Each row is a point on a tangle of strands that fork, close into loops and nearly touch. The rows are in no order.
Points whose rows are less than 88.2 apart are linked; no others are. Some points are linked to none.
ruf: [ 32  -8  20  -6  -8  12  12  -2 -31  16  18   4  25   1  32  20 -19 -14
 -13  32  10 -21   3 -18  26  -3   0  -3  -1  -5  -5]
Gur: [-18 -13  34  10  -6  -1  23 -37 -21 -16   1 -12   2  18  33   5  48  -4
   1 -10 -41  -2 -21  44  30   6  17 -11 -10  21 -13]
dopav: [ -5  -1  24  -7   9   2 -13  -8   8  28   0  45  -1   9  -7  15 -33  31
 -33  29 -34 -12  10   0  13 -26  26  -1  -7   6 -32]
palu: [ 31 -13 -18   6 -19 -17  18  -6 -34 -49  -6 -18  -5  -6  -6  -4   8 -36
  48  -5  -3   6 -11 -10  33  36  14  22  12  14  -5]
Deka: [ 10 -13 -19 -21  25  32  14  14  46   7 -10  -7 -18   7 -30   8  15   3
 -17 -10  20  10  -5  15 -29   4  23  22   4   3  -4]
faf: [ -5 -14  -9   9   9  35  47 -40 -20   4  20 -19 -13  21  -9  -2  18  -4
  -5 -13 -10   6  -8  15  -8  -4  41   7  37   3  -5]
Gipu: [-18  13   4  43  -4  -8 -26   5 -15 -12  -1  17  16   1  28   0 -21   7
  16   7 -12   7  50 -29 -11  -2  -4 -14 -10  -4  10]
Mufil: [  8  15 -15  -9  -8 -17 -29  13  -8  -3 -17 -12 -20   5 -12 -23 -36  20
 -16  15 -13   1  10 -28 -14 -16 -50  -9  27 -18   9]
sot: [ 10  15 -27   2 -11  17  14 -10 -23 -16  15 -35  -9   8   8 -13 -17  12
 -15   1  16   6  19 -15  -3   8   3   7  20 -10  -4]
boli: [ -5 -15  33 -37  -9 -13   8  -5 -14   0 -16 -42  -5   2  -5   2  22 -18
   2   6 -10 -41 -49  -7  56  17   0  10 -16   6  -6]
dut: [ 28 -17  33 -23   1 -19  -1  -2 -17  -3 -18   3  -2   7 -18  -4 -26  18
 -21   8 -33  -2 -19  16  45 -26   0  -7   2   1 -23]
bini: [ 10 -20  19  30   1 -13 -20  12 -25 -25   6  -1  20 -10  10   1 -20 -43
  38 -19   1   2  12 -31  17  17   8  10 -13  -6  32]
lifi: [ 37   3 -12  -3 -19 -30 -18  18   2 -29  17   8 -15 -25 -29 -18   8  -7
 -16 -28  18  50  -7  19 -20 -26 -10  17  17  -9  -1]
Pazen: [  1 -33  -5   2  15  22   7  14 -11   4  18   4  12 -10  13   8 -36  -8
   0 -10  11   2  17 -38  -1  21  26  18   7   4  -1]
ruro: [-15 -15   1  -7   8  15  32 -10  21  -9   1 -34 -28   2 -14  14  70 -30
  19 -24   7  -6 -32  25  -4  33  28  20  -1  16   7]
revu: [-15   1  -7  29  -2   4  -9  -9 -16  -1  12  -7  58 -12  28 -17   9  17
 -10  -3  34  -1  45 -33   5   7  -9 -34 -19  -5   6]
nagi: [ -7 -26   2 -29   1   5  32 -23   9 -12 -14 -23 -12   4 -18  -5  62  -2
   5 -20  -8  -6 -35  23  28  24  38  17   6  29 -10]
koti: [ 30   4 -18  16   0 -17  -6  18 -20 -18 -30  13  13 -12  14  -5 -31  -1
  37  -8  19  19  26 -12  -8  18   4   6   4   1  -2]
guv: [ -4 -14  17 -27  17 -35 -16  32  35   6 -23  29  22 -23 -13  20  24  -1
  -3  -8   2   1 -31  39  11   3  15   5 -52   6 -19]
zoko: [-40 -34  -3  -9  -8  15 -15  12   2   3  43 -17   5   1  -3 -27  10  -9
 -24 -27  19  -3  -5 -12 -21  -4 -19   6  -3  -2  34]
durod: [-11 -13  32   8   8 -42 -40  23  -4  -1   3  47  41 -26  -1   7 -22 -14
  12 -14  -2  -1   4   1   3 -14  14  -9 -32  -7 -10]
Dede: [-16  41 -44  12 -11  15  16 -40  -8   4 -26 -45  -4  15 -16 -35  11  66
 -21   4   4  11  29  -7 -12   9 -17 -24  19 -14 -23]
rad: [ 47  33  18 -17   3  -7  -5  20  26  27  -7  30 -13  15  20  30 -19  11
 -18  51  -7  -8  14  -5  11 -31  -7   7   9   0   6]
Rumu: [ -9 -43   2  -6  25  20  24  11  23  12   7  24  17 -17  -4  28  11 -21
   9 -16  10  -1  -8   5  -6  30  47  15 -15  22  -6]
vidu: [-22  10 -42  26   2  12  -2  -1  10 -12  11  10  -8 -15 -28 -19   4   7
   4 -43  14  41  18   2 -64  -5  21  12  23 -16   7]
Parob: [-25  23  16  37 -18 -23 -35  -4 -25   5  15   7  22 -13  -1  -1 -33  11
   3  30 -38 -10  45 -27  15 -15 -63 -33  -4 -19   8]
rabi: [ -3 -25   0   5  17 -40 -20  22  -1 -15 -39  21  21 -18 -29 -20 -27  19
  13 -17 -19  -5 -24   6   5  11  14  -5 -23   7 -33]
gor: [ 42   4 -11 -20   0  -9  18  -5   7 -21 -55  24   2   1   2   6 -17   8
  44  22  -7   2  -7  23  43  20  24  -7 -22  24 -23]
raka: [ 36   9 -24 -22  -9   9  14   5 -13  -5  -3 -33 -23   1   1   2 -12 -18
   9   9  37  -1 -10 -27  16  21   4  24  24  -4  11]
Natop: [ 12   1  -1   2 -12  42  23 -26  -5  -1  59  12 -30  23   9   5   0  -2
 -37  -4  -3  31  10  23 -17 -38  31  18  37   1   9]
rusel: [ -3  16  36  22   3   0  -4 -19  -8  15  22  42  40  -6  48  33  17   0
   3  19  16 -15  12  11  17  -5  25 -14 -32  11 -11]
Pozu: [ 17   9  19   0   3 -15 -26  23  -2  12 -27  37  -4  13 -24  21 -71  -5
   8  20 -45 -16 -16 -36 -12  -9 -11   8  17 -24  -3]
tasil: [ 58  26  -3 -12   1 -32  11   5   3  -6 -21  14  12 -11  30  14  29  -9
  22  11  32  18  -6  37  25   4   0  -1 -21  14  -3]
nef: [ -1  12 -15  22 -21  17  17 -16  -6 -19  34 -15 -10 -12   1 -12  36 -21
   8 -30  22  24  -7  12 -23   9  28  13   8  -6   8]
ziviv: [  9   4  -5 -10  18   0   2  15  51 -29 -26  -4 -36   3 -19  36  47 -26
  28 -10   7  13 -19  55 -17  25  20  25 -27  18  -7]
keri: [ -2   6 -17 -18  19 -14  -9  13  35   6 -34  -1   6 -17 -12 -15  36  28
 -19 -18  26  19  -6  23 -23   2 -21 -16 -26  -4 -10]
nivaf: [ 18   8  22  13  -5 -34 -29   3 -35  14 -15  43  41 -13  -9  13 -54  12
  13  18 -30 -10  14 -16  15 -10 -14 -19  -1 -17 -20]
pemu: [-13 -41 -21 -13  50  27  23  19  40  33 -19   6  10  -6 -47   9  15   8
  -4 -16   9   9  -5  20 -43   8  31  19  -3   6 -13]
tude: [ 23  13  -4  -7 -10   6 -14  25   1   4   8 -14 -21   7  10  13  -4 -47
  31   0  31  -4 -27 -35 -17  15 -41  21  19 -19  40]
kipa: [-12   4  -5   1  21  12  -8  -4  15  -4 -43 -21 -49  21 -41 -34 -14  49
  -2 -20 -38  -6 -13  13   8 -10  -5 -12   8  -2 -10]
nubiv: [-44  -8  20  -3   1  31  17 -10 -13   7  13 -29 -21  29 -10   1 -22   5
 -25  10 -40 -27 -13 -12  32   2  -1  -4   1 -15  -9]
dasoz: [ 13  19  16  -3  -4  -2 -18  -2 -25  21  -4  21  17   1   4  46 -56 -28
  29  28 -18 -38  -3 -46  16  20   8  11  14 -24   1]
rade: [  0  19  -7  10  11  -9  -4 -22  14  11 -18  29 -18   4  -5 -14   7  38
 -24   0  -7  29  11  35 -19 -15  -9 -15   2   7 -16]
vipo: [ 16 -29  25 -26   1  -7   8  17   0 -10   7   0 -35  10 -12   7   6 -28
 -16 -12 -16   1 -38  13  17  -9  17  33   7  11  14]
palog: [ 17   8  22 -11  -8  -2   2  -6   0  31  12  37   1  10  24  13 -28  38
 -45  52 -18  -4  29  -4  13 -33 -13  -8   7  10 -12]
pasu: [ 26 -24  27 -33   3   5  -4  29  -1  17  18  10  -9   7 -14  25 -16 -47
   2   7  -3 -13 -40 -12  28   1   4  30  -4   5  12]
gupev: [-41 -15  -5   6  -5  12 -13 -14   9  15  34  -3  46 -13   5 -28  34  13
 -30 -22  25 -16  18  12 -23 -20 -31 -41   9  16  28]
bur: [ 39  15 -26  16   2 -18   2   5 -29  -2 -32  -1  39 -15  21  -6  -9  22
  21   9  27   9  22 -24  12  27 -10 -10 -10   0  -9]
sis: [ 69  32 -13 -10  -6 -28  10  -1   4 -21 -60  24  -4   0  16  -1  -1   7
  43  15   9  19 -13  33  24   8  -3   0  -6  14 -13]
budu: [-45  15   9  54 -15 -13 -17 -28 -23  -1  14   8  19   0  18   1 -22  29
   6  19 -40  -5  55  -9   9  -3 -23 -28 -24 -14  -2]
vose: [ -9  25   5   5   0 -18 -27  15   0  13 -21  13  23 -10  18  26 -29 -17
  41  24   1 -35   8 -34   8   8  14   4 -12 -20  -4]
dube: [ 23  17  -3 -17  15   6  -3  22  45 -11 -15   4 -13  11   8  42  42 -19
   3   9  22  15   0  45 -13  13   7  13 -24  11  -9]
Bodug: [-15 -38  -3 -18  32  12  16  16  29  22 -23  17  21 -15 -34  12  -1   7
   6 -19   4  -8 -19  -2 -12  21  47   8 -23  20 -21]
vidun: [ -6   9 -20  22   7   5  22 -29 -19 -19 -16   8  -7   7  14  -7   4   8
  23 -12 -17  27  11  23  -7  18  28  -3   1  16 -11]
tir: [  1  19 -45   5 -17   8  14 -24 -21 -11 -22 -52  12 -10 -26 -40   3  53
  -7 -11  24  29  17 -16  -5  17   1  -6  11 -17 -29]
Rugu: [ -7   5 -27 -16 -10  12 -17  39  22 -11  12 -24 -26   6  -8  -7  -7 -25
  15 -18  38  11  -9 -23 -27  -1 -23  34  20 -18  35]
Nubis: [-27 -29  35 -20  -7  21  21 -12 -22   7  14 -43  -8  23  -2  13  -3 -17
 -15  13 -22 -35 -29 -15  52  17   5   6  -5  -7  -9]
rar: [ 27 -21 -11 -14  -4 -14 -15  24 -17  -1  18 -10  27 -17  -5 -16  -3 -20
   4 -14  33   9 -12 -29  -1   1 -23  14   7  -8  28]
bas: [ 46   9  26   5 -11   0   4   8 -25   0  18   0   3   8  31  32 -10 -56
  37  12   3 -10 -11 -25  17  22 -11   6   3  -6  27]
dop: [-22  -5 -29   5  18   6   9  15  22 -16 -36 -22 -33  -6 -19  -8  -6  -4
  27 -19  -2  -2 -16 -10 -19  31  17   9   0   3  -3]
zanin: [ -9 -23   9  20  -5 -16  -6   3 -46 -19  11 -29  23  -3  -8  -7 -17 -24
  19 -10 -22   1   6 -20  23  19 -29   1 -11 -12   8]
pebek: [-22  37  -9  24  19 -10  12 -34  22  38 -58  28 -15   4  -7 -26  29  47
   8  16  -3  17  19  32 -37 -23 -19 -24 -12  13 -20]
Zil: [-16  -9 -18  18  -3   2   8 -11 -39  -5   5 -45  54 -13  24 -27  21  23
  -7  -2  35  -9  27 -31  21  27 -24 -21 -20 -13   0]
Bim: [-13  19   6  -6   6 -14 -10   2  -8   9 -37  -3   7   2   0 -18 -22  30
 -15  19 -20  -9   4  -6  18   1  -6 -20 -13   1 -21]
Femi: [ 45  13  23 -28   1   1 -11  12   5  10 -28  12 -19  23 -26  14 -54  -7
  10   9 -42 -17 -31 -27  20   1 -17   8  31 -16   5]
Lesa: [  8   1  -2  -2  10 -14  -8  33  38 -41 -27  11 -44   3  -8  14   3 -27
  37 -14 -20   9 -28  40  -7  11  11  17 -17  14  -1]
nek: [  0 -25  17 -27  -3 -13  25 -30   1  -4 -10 -18   5   2  -3 -13  79  12
 -20 -21  -7   9 -27  40  15  -1  16   5   9  12  -5]
Tum: [-29   3 -26   6  19  -1  14 -24  18  14 -11 -18  -7   4 -26 -28  52  12
  -6 -19  -2  15 -19  32 -40 -28  -7 -12  14  -4   5]
tif: [-24  16 -20   7 -18  59  22 -17  16  14  64 -17 -13  26  11  -6  17   6
 -22   2  23 -16   1   5 -42 -33 -16   8  35  -2  33]
giz: [-11  10  10   3 -10  29  14 -10   3  22  42   6   2  18  48   9   9  15
 -32  32   2 -28  18  -6  -8 -18 -16  -8   2  11  12]
Mir: [ -1  24 -13   0  -5 -17   2 -12   6 -14 -55  27   7  -3  14  22 -31  -4
  67  33 -13 -20  -2   3  30  34  26 -15 -29  18 -32]
niliz: [ -3 -12   1  18  -5  35  33 -27  -2 -10  42   7 -35  21 -11   4  18 -19
  -4 -25 -21  24  -8  30 -23 -22  43  28  36   5   6]
buzi: [-41  -7  24  23   0  40  41 -37 -23  15  47  -8   9  27  32  14  29  -9
   2  12 -12 -35  -6   2  -5 -10   6  -9  -4   6   4]
kep: [ 36 -10  -2   2  -6 -28 -17   1 -22 -29  -7  -5 -35  12 -40 -20 -33  -5
   3 -17 -35  14 -28   4   4  -8 -27   8  34 -10   7]
zore: [  3  28  14   3  -7  -9 -23  30  -5  -2 -12   0   0  -1  20  25 -14 -45
  42  10   7 -20 -11 -28 -10  14 -24   4  -3 -20  26]
zim: [ 59  14  22 -12 -11 -21  21 -19 -22  -8   9  10   4   5  48  20  22  -9
  -5  13  12  18  -5  39  40 -11   3   0   0  15  -4]
Nasi: [-15  23 -27  23   3  15  31 -57 -24   7 -13 -27  -5  19 -10 -23  10  48
 -18   6 -28  22  25  18  -2  -2 -13 -18  20  -1 -23]
Niz: [ -5  19  -3  -6  24  -6   5   4  32  18 -15   8   9 -12  16  14  51   7
   6   2  19  11  -9  37 -17   6   3  -8 -34  10 -10]
duveg: [-45  11  -3  24  -6  -7 -30 -12   6   0  17  23 -22 -19   9 -16   0  21
 -12   1 -28   9  32  19 -35 -26 -34 -36   8  13  12]
ruti: [ 60  14   6 -20   3  26  12   6   1  19 -18   0 -32  32 -13  12 -56  -5
   3  23 -21  -9  -2 -34  14  -1 -12  18  48 -16  15]
Tato: [ -5  16  -2  21   9  27  22 -15  11  25  23  21   0  16  38  17  22  23
  -8  24  12  -2  28  13 -25 -10   1 -11  -2  11   7]
Lub: [  4   0 -13 -12   7  30  17  -4  -7  -3 -33 -28 -26  23 -13  -4 -41  25
   3  14 -25 -20  10 -17  30  18  18 -10  10   4 -23]
Pepu: [-24 -18   1  20  17  40  51 -38 -20  19  27 -29   0  26  15   2  47 -16
   9   1  -1 -18 -15  12  -9  -5  25   3  18  11   2]
gaf: [-10 -14  10 -27   2 -16   6   1  -7  -7 -20 -43  -4   3  -3 -18  20   1
 -19  -5  -2 -16 -35  -3  23  13  -3  -7 -16   2   3]
Zef: [-14  -9 -17  15   5  18   9  -5  13   1  31  -7  11 -10 -19  -7  58 -13
  -5 -25  33  25   0  27 -51  -6  16  13  -2  -7  11]
rina: [-30 -17   7  21  17 -27 -33  10  -7  -5 -17  32  28 -23  -8 -16 -28  19
   6 -23 -17   1  13 -10 -10   3  11 -19 -29  -5 -15]
tupul: [  5   0 -20 -14 -34 -15 -26   9  11 -15  23   5   2 -34 -33 -30  22   8
 -34 -34  38  45  -6  18 -35 -30 -22  -1  13  -7   4]
dav: [ -6  32 -14  33  -5  10  19 -51 -21 -12 -16  -7 -36  33 -14 -15 -15  37
  -2   1 -45  29  30  32  -2  -5   7  -7  25   6 -19]
Zaf: [-23 -32  -7  17 -11 -14   3  -1 -45 -20  12 -54  40 -21  -2 -25   9   5
   0 -19   4  -8  14 -29  30  23 -33 -11 -18 -12  11]
zor: [-37   1 -18  24   2  -8 -30   1  12 -13   7  31 -40  -4 -12 -21 -28  18
 -20 -14 -30  26  25   5 -46 -26 -23  -6  25  -3   7]
vesur: [ 17   6  -3 -17  -1  39  15  42  44  25   6  11 -18  17  24  57 -20  -2
 -11  50  21 -12  30 -27  -9  -4   7  31  11  -7   3]
satek: [  0 -20   2  17   7  14   5   1   4  -2  37  31  14  -8  10   1  22  -6
 -18 -30  22  30  29  19 -28 -13  19   6   4  -2  13]
zogo: [-12  -4 -28  -6   0 -25 -22  -4   8  -7  -4   0   3 -33 -18 -37  17  30
 -32 -31  25  32   7  16 -31 -15 -31 -23   4  -3   2]
guzo: [-14 -11  35  22   1 -32 -40  16  -4 -22   7  20  23 -21   9   3 -15 -47
  39 -25  -5  -2  -1  -8  11   0   8  -2 -34 -12  17]
melor: [ 25 -10  28 -33   4 -26 -15  41  20  19   6  10  26 -20  10  26  22 -34
 -10   6  31 -15 -24   9  14   1 -13  10 -37  -1  13]
zad: [  4  -8   6  16 -14   2  13 -13 -36 -33  20 -28 -16   6  24   4  18 -38
  24  -5  -5  -2  -1  -3  27  25  13   4 -10   8  11]
dako: [-26  20 -17  34   6 -27 -29   3   0 -30 -25  19 -47   0 -11 -23 -27  21
   9  -6 -36  27  17   5 -28  -9 -18  -9   7   0 -10]
bul: [-24  44 -23  47  -2  -6  -1 -33   0 -14 -20  -4 -43  13   1 -24  -7  37
   7  14 -40  25  35  13 -27   6 -16 -15   8   3  -3]
nesi: [ 14   4  -2 -18  -2  12   8  17  17  16   0 -16 -18   5  18  46 -24 -58
  41  20  15 -41 -15 -33  27  31  15   3  -6  14 -19]
davov: [ 22  15 -21 -20   1   5   7  17  35   1 -40 -21 -23  -3  15  28 -21 -27
  44  12  26 -22  -5 -34  10  37   6  -7  -1  13 -17]
sinir: [  2   5 -25  10 -23  19  32 -30 -16 -34   7 -23 -17  -5 -29 -10  26 -16
  23 -23   0  26 -17   7 -11  28  51  29  19  12 -16]
nalok: [ -1 -23  24   1 -16 -20  18 -44 -32 -17   9 -11   5  10  11 -11  62   9
 -21 -20 -22  20 -15  50  25   0   9 -13   6  14 -16]
vop: [  6  -7   0  13   9  -8  -4  -4  -1  -7   6  37  -7  -3   4  -6  -2  15
 -18 -19  -5  44  19  23 -15 -20   5 -11   7   8  -2]
nusu: [ 17   9  29 -12  -3 -16 -15 -19 -40  22   8  17  41   7   3  40 -32 -18
  -2  38 -19 -40 -13 -21  40   3  -2   5  -1 -18  -9]
Gom: [-42   8  33  -5 -19 -12 -35 -25 -18  14  42  14  25   6   9  17 -22  12
 -31  38 -26 -43   5   0  31 -29 -18 -17  -9  -9  -4]
duser: [-13  10  30 -18 -22  18  -9  -4  -1  30  42  10   6  21  26  13 -22  11
 -50  48 -10 -41   5 -11  15 -36 -18  -5   7   2   6]
reke: [ -5 -17   0 -15  15 -31 -10  22  34 -10 -47  21   5 -23 -24   1   2  15
  19 -14 -10  -5 -36  23  14  17  23  -2 -42  16 -25]
moro: [  0 -45   1 -25   3  -7 -11  20 -14   6  26 -13  32 -17  -6 -27   8  -1
 -35 -13  40   7 -12 -23   3  -1 -13  12  -2   3  15]
Mavof: [-20 -17 -12 -12 -10 -12  -8 -23   6  13   9 -10  34 -30  -3 -38  62  26
 -35 -22  29  14  -3  36 -18 -20 -29 -34   8   5   6]
pav: [  1  11   7  29  17  14  14  -7  15  25   5  44  35  -7  38  20  26  17
   1  12  26  11  35   5 -20   1  18  -5 -29  12  -5]
ledu: [ 25  21  36 -25   0 -22 -12 -14 -10  12 -16  18  12  11 -12  24 -30   0
   0  33 -38 -31 -23  11  50 -17   6  -3 -12  -8 -21]
Muta: [ 21 -20  -6 -13 -35 -11   4  -4  -9 -36  24  10 -26 -17 -54 -23   4   7
 -35 -32  -4  48 -11  23 -13 -18  24  20  27  -2 -15]
gilus: [ 45  19  25  10 -17   1  18 -22 -24 -20  38   4 -16  22  62  22  22 -17
 -12  28  11   4  -2  28  23 -24  -8  -1  11   8   6]
tobi: [ 11 -12 -10  -2  -1 -16 -10  12   2 -29 -27 -23 -52  17 -49 -36 -27  21
 -11 -21 -16   0 -26  -1   8  -8 -16   6  29 -12  -4]
penup: [-26  10  39  21 -11 -15 -38 -17  -3  13  44  49  29  -7  36  30  -6   4
  -8  27  -3 -30  20  -2  17 -32   6 -13 -27  -5   5]
Ritiz: [  9  19  14   0  -2 -10   0   4 -18   0   0   1  -5   4  29   5 -14  -2
  -6  25 -12  -5   4  -6  20  -9 -11  -7  -8   1  -4]
Zom: [-10   2   9 -19  11  15  -1   9  39  41  14  36  15  -7   3   7  14  34
 -55  23   5   1  16  18 -28 -29 -12 -16  -3  13   2]
nofu: [-17  -9 -26  29  -2   6 -15 -14  -5  -7  15  18   5 -22 -30 -38 -12  30
 -17 -41  11  56  32 -11 -49 -18  10  -3  30 -15  -3]
lazit: [-45  10 -10   0  -6  26   2   8  19  21  20 -20  31  -3  29 -19  31  10
 -16  -2  28 -27   7  -5 -23   5 -27 -22  -7   5  25]
Suma: [ -6  21  -8  48  -1 -30 -28  10 -14 -35 -26  16  17 -10  22 -11 -18   2
  46 -14  -2  24  34 -18 -13  12  -4 -21 -17  -7   0]
kadi: [-36 -30  -3 -13  -5 -10   2   3 -29  -7  -5 -61  18  -6 -18 -28  16   9
 -11 -10   2 -22 -20 -32  33  25 -33  -4  -9  -9   3]
vena: [-28  24 -54  15  -2  31   3   1  19   7   5 -18   0  -8 -14 -29  11  17
  -2 -16  24  16  23 -15 -63  -2  -5   3  18 -22  11]
Kemi: [-16  18   6  12 -26 -18 -46  10 -12  11   3   2  -5   0   1 -13 -47  -7
   4  28 -32 -23  22 -30 -11 -24 -62 -18  16 -19  30]
livum: [ 20 -35  -2   7   8  16  17  13  -3  -5  20  19  10 -13  22  19  -6 -29
  17 -10  23   7  18 -11   7  25  43  22  -3  20   2]
nutil: [-33  11 -49  27  22  36  32 -14   3  33  13 -25  18  -3 -14 -22  31  14
  15   7  45   1  24 -12 -56 -20  17  -2  20  -9  17]
pevug: [ -1  10  23 -13  10 -19 -29  22  10  12 -18  38 -17   7 -18  14 -51   6
 -11  23 -42  -9  -7   0   1 -32   5   2   0  -5 -16]
figup: [ 56  19 -27 -22  -8   7  22  10   9  -4 -29 -35 -26   4   1  16  -3 -37
  43   8  27 -15 -19 -23  22  28   3  12  19   5  -6]
vidut: [-35  32  -2  14  31   1  13 -28  16  32 -62   3  -8  15 -22 -19  15  49
   6  13 -30  -3   1  15 -14  -8   1 -28 -20   5 -27]
duku: [-40  -3  10   1  -6  -9 -44  25  31   8  20  29   5 -25   9  -5  -8   3
 -22  -4  -4   6  26   6 -32 -35 -32 -21  -8  -3  22]
pevag: [ 20 -20  11 -20   5 -26  -7  35  21 -27 -12  -2 -31   4 -24   8   5 -33
  20 -13 -18  -1 -45  19  17   5   6  27 -12  12   9]
pudo: [-19 -23  24 -25  -6  -6 -31  39  31  13  35  13  34 -22   6   2  19 -28
 -25 -10  31 -14  -7  11   0 -15 -22   1 -32  -4  26]
Muna: [ 32  -6  26 -33   1  17  11  24  14  33   6  17 -11  12   0  48 -40 -46
  17  21   4 -26 -29 -32  22  15  12  23   6  -1   6]
zif: [ 65  27  13 -32  10  15   7  20  25  14 -15   1 -41  26   1  15 -18  -3
  -8  26  -3 -15  -8   1  27 -27  -2  12  23  -2   8]
Dar: [ -6 -17   8  34   1  -1 -24  -3  12  -5  19  16  60 -20  26 -15 -14  12
 -11 -12  36  26  60 -38 -10 -15   3 -26  -8  -8  21]
Dusu: [-33  10   0   4  22  -2  -4  -1  22   6 -47  -9 -14  11 -27 -18 -12  39
  -1  -5 -36 -16  -8   3  -3   7   2 -23 -13   1 -24]
Pofi: [ 28 -15 -35   4 -15   6  20 -10 -20 -34  -3 -11   4 -15 -12  -9   5  -3
  27 -20  20  26   3   0   8  31  46  24  15  16 -16]
lapo: [-38   0  37  24 -17  11  23 -36 -28  -5  32 -19   8  20  48  21  35 -11
  12   7 -22 -34 -13  16  22  12   7 -17 -29   1  -6]
mitan: [ -6 -23 -11 -21  22  32  16  14  26  23  19   2   4   6   3   8 -11   2
 -33  -4  19   5  11 -17 -18   2  17  16   5   1  -2]
rap: [  5 -28  24 -29   9 -14 -11  32  12  10   6   9  10 -18  -6  29  -3 -41
  17  -3  17 -17 -33 -13  13  17  13  20 -27   3  -1]
dubi: [-12 -33  23 -36  29 -11   2  25  22  29  -5  22  31 -17 -19  13  10  10
 -28  -6   6  -5 -19  16   5  -1  28   6 -32   8 -24]
kinev: [ 35 -23   2 -22  -5  -5 -10  42   1  15  10   2   8  -8 -15   7  -3 -41
  17 -15  30   6 -28 -39 -10  17 -31  32  10 -18  39]
tuda: [ -5  10 -12 -21  -6   7  13   1  30 -10  -1 -51 -36  -2 -12 -10  58  -9
  -9 -11  35  -4 -31  10  -2  17   5  16  -1  -3   8]
puge: [  2   7  -2 -11   0  17  16  -5 -17  -3 -18 -54 -21  24 -10  -7 -24  13
 -10  16 -24 -30  -4 -16  43   8 -23  -5   7 -17   0]
nez: [-35 -32  27   1  11  -8 -35  24  37   3  36  35  22 -23   1  -5   6 -26
 -15 -30   3  -5  10  12 -21 -22  -8 -10 -28  -2  28]
tapet: [ -9   2 -44  22  -6  -5  -7 -18 -26 -18  -4 -18   5 -16 -26 -43 -15  37
 -18 -27   5  35  29 -10 -34   1  -3 -13  22 -20 -19]
fode: [-36 -11 -16  -8  -4  25 -19  40  33   5  29  -5   5  -4   1  -2  -5 -19
  -7 -25  41   1  12 -22 -34   7 -17  19  -5 -14  30]
vin: [ 47  -3 -16 -15  -6  11  18   1  -6 -34 -26 -11 -38  25 -16   9 -36 -13
  38   9 -18  -2 -14   2  38  14  20  17  31  13  -3]
Gab: [-47  11 -30  11  21  35  21  -9  13  44   9 -25  32   1   0 -29  31  24
 -14   7  25 -20  20 -16 -44  -8 -12 -24  12   1  18]
Gufo: [-22  18   0  -5   5 -20 -11   8   4   3 -25   8   3 -12   7  24 -22 -14
  33   9 -18 -36 -17  -5  13  21  27  -5 -30   3 -20]
bama: [ 37 -27  17 -18  -6 -36  -8  -3 -27 -19 -14   9 -17   4 -28 -22 -21  11
 -17  -8 -36  16 -18  15  22 -23 -27  -4  18   2  -5]
goto: [ 27   7  23  -8 -16  -3  19  -5 -27 -11  15 -19 -14   8  45  25  18 -52
  20  11   4 -21 -24   0  38  18  -6   6  -8   9  15]
sef: [  7  24 -24   6 -21   3 -15   3 -16  -7  15 -18 -16  13  16 -18 -15   5
 -13  15  11   1  23 -25 -10 -11 -47  -1  30 -11  27]
boduz: [ 10  21 -10  -3 -34  37  20 -13   2  -5  60  -9 -16  16  16   2  10   6
 -39   3  33   9  12   9 -22 -29  -5  14  33  -2  10]

A piece is two or more points that can be reached from each other along the links. Count, over all rows, the pieces, the separate loops (a circle has one, a figure eight two, a Y none), the forks (points with three links) and the tips (points with one).
pieces -> 5
loops -> 7
forks -> 11
tips -> 7

A fork is a point with three links, a tip a point with one. Leave the first point through the second and follow the links. Name the first fork or tip that comes.
bini, guzo -> Bodug
Nasi, Dede -> zogo
Pepu, buzi -> tuda
Bodug, dubi -> Zaf
gilus, zim -> vose
